Each row is a point on a tangle of strands that fork, close into loops and nearly touch. The rows are in no order.
Two points are linked if the straight distance between their rows is under 36.6. Some points are linked to none.
baga: [ 40 -19  20 -38  48  18  35 -28]
Kip: [ -4  58 -32  -5 -54  -5 -25  35]
nuf: [-28 -22  29  51 -17 -27  -3   1]
kofa: [ 21  10  -8 -15  31   0  -5   0]
Kilap: [ 10   2   6   8  50 -35 -12   9]
difi: [ 31 -23  16 -33  33  23  43 -17]
Mibi: [-33  -9  -4   2 -11  -8   8  20]
rusal: [ -7   6 -25 -18 -13  27  10   8]
buku: [-27  32 -39  -4 -59  12 -20  27]
Fevus: [ 20  25 -27 -29 -29  44   9   7]
Fon: [ 38 -13  22 -31  55   1  17 -24]
tebo: [ 28  24 -20 -23  -7  26  -3  -2]
degif: [ 22  19 -17 -17  12  14  -5   2]
doru: [-14  -3  10  16  18 -31  -4  22]
kofu: [ 44  15  -6 -35  31  22  -4 -21]
zudud: [  9 -11  -3 -24  12  20  25   2]
Vipab: [-31 -16   5  12 -26 -15  15  17]
bab: [-35 -44  25  58 -22  -2   1 -18]
lozud: [ -5  18 -14   7  22 -22 -22  20]
Zisal: [ -8  22  -8  25  36 -52 -37  31]
bom: [ 56  23   3 -44  37  16 -16 -29]
Kivu: [ 46   9  19 -33  72 -11 -24 -21]
noz: [-57 -24   2   6 -70   3  32   0]
Fev: [ 44  -5  25 -38  74  -5  -5 -29]
volu: [-38 -31  13  15 -53   6  30  -5]
lenes: [-16  44 -37   2 -57   4 -27  30]
figav: [  9  13   8  10  59 -53 -32  13]
gosep: [ 46  13  -7 -41  15  34   6 -20]
kefo: [-48 -50  15  41 -57  17  24 -36]
medem: [ 32   0 -16 -43   6  55  31 -14]
tovi: [ 53  30  16 -29  65 -14 -43 -24]
fuf: [-18   9   3  23  29 -48 -21  29]
loban: [ -2 -51  39  57  20   7   5 -24]
tuka: [ 17  68 -25 -13 -37 -19 -21  33]
Gazam: [-31 -52  24  33 -44  32  33 -26]
reru: [-58 -13 -20 -10 -63  11  27  10]
bure: [ 19 -20   8 -23  24  16  33  -7]
lonuk: [-40 -32  21  43 -42  -8  11 -10]
fos: [ 18 -10 -11 -36  12  44  33  -8]
mer: [-35 -38  28  66 -13 -13  -9 -15]
nodib: [ 66  39  16 -38  45  -5 -39 -23]
Feg: [-13 -32  32  38 -18 -11  17   1]
Dobi: [-55 -53  10  62 -33   3   2 -33]
Kagag: [ 30   1   7 -21  53  -4  -2 -12]
kinik: [-47  18 -40  -4 -57   7 -10  22]
Nuga: [ 64  36  12 -42  34   5 -25 -26]
Vor: [-24 -41  25  30 -41  18  31 -16]
giton: [ 13  -9  21   6  38 -26   8   5]
tefe: [ -5  27  -6  26  47 -64 -51  25]
lirin: [-19   2 -15  -2  -3  -1  -5  20]
Vafef: [-45 -21  14  30 -41 -19  12  10]
sus: [ 44  18 -17 -42  -6  50  19 -13]
rimek: [  1  -4 -16 -18  -2  25  19   9]
nafed: [ 11  37 -24  -1  -6  -1 -27  18]
dom: [  2 -14  19  14  21 -23  13  12]
Tup: [ -1  23 -29  -2  -8   3 -18  17]
mim: [-57   0 -33  -6 -55   2   3  17]
Zilov: [  4  16 -30 -16 -34  33   3  13]
ren: [-54 -48   7  52 -50  10  16 -31]
kebu: [  9  21   7  23  65 -71 -46  17]
Puvep: [ 23  53 -20  -5 -20 -10 -26  25]
vipi: [-17 -22  23  21 -15  -9  18   8]

A fork is a point with three links, a tip a point with one. Leave the first point through the second and follow the links. Name the first fork or tip that comes.
sus; medem => zudud
nafed; Tup => Vipab
noz; volu => bab
tovi; Kivu => Fon

A piece is two or more points that can be reached from each other along the links. Count, over all rows, the pieces, the separate loops (a circle has one, a figure eight two, a Y none), the forks (points with three links) and the tips (points with one).
pieces => 3
loops => 5
forks => 4
tips => 0

Name the points in between on the shortest way along the links from the first point to the second, in order.
medem; difi => fos > zudud > bure
Puvep; mim => tuka > Kip > lenes > buku > kinik
mim; Gazam => reru > noz > volu > Vor
zudud; degif => rimek > rusal > Zilov > Fevus > tebo
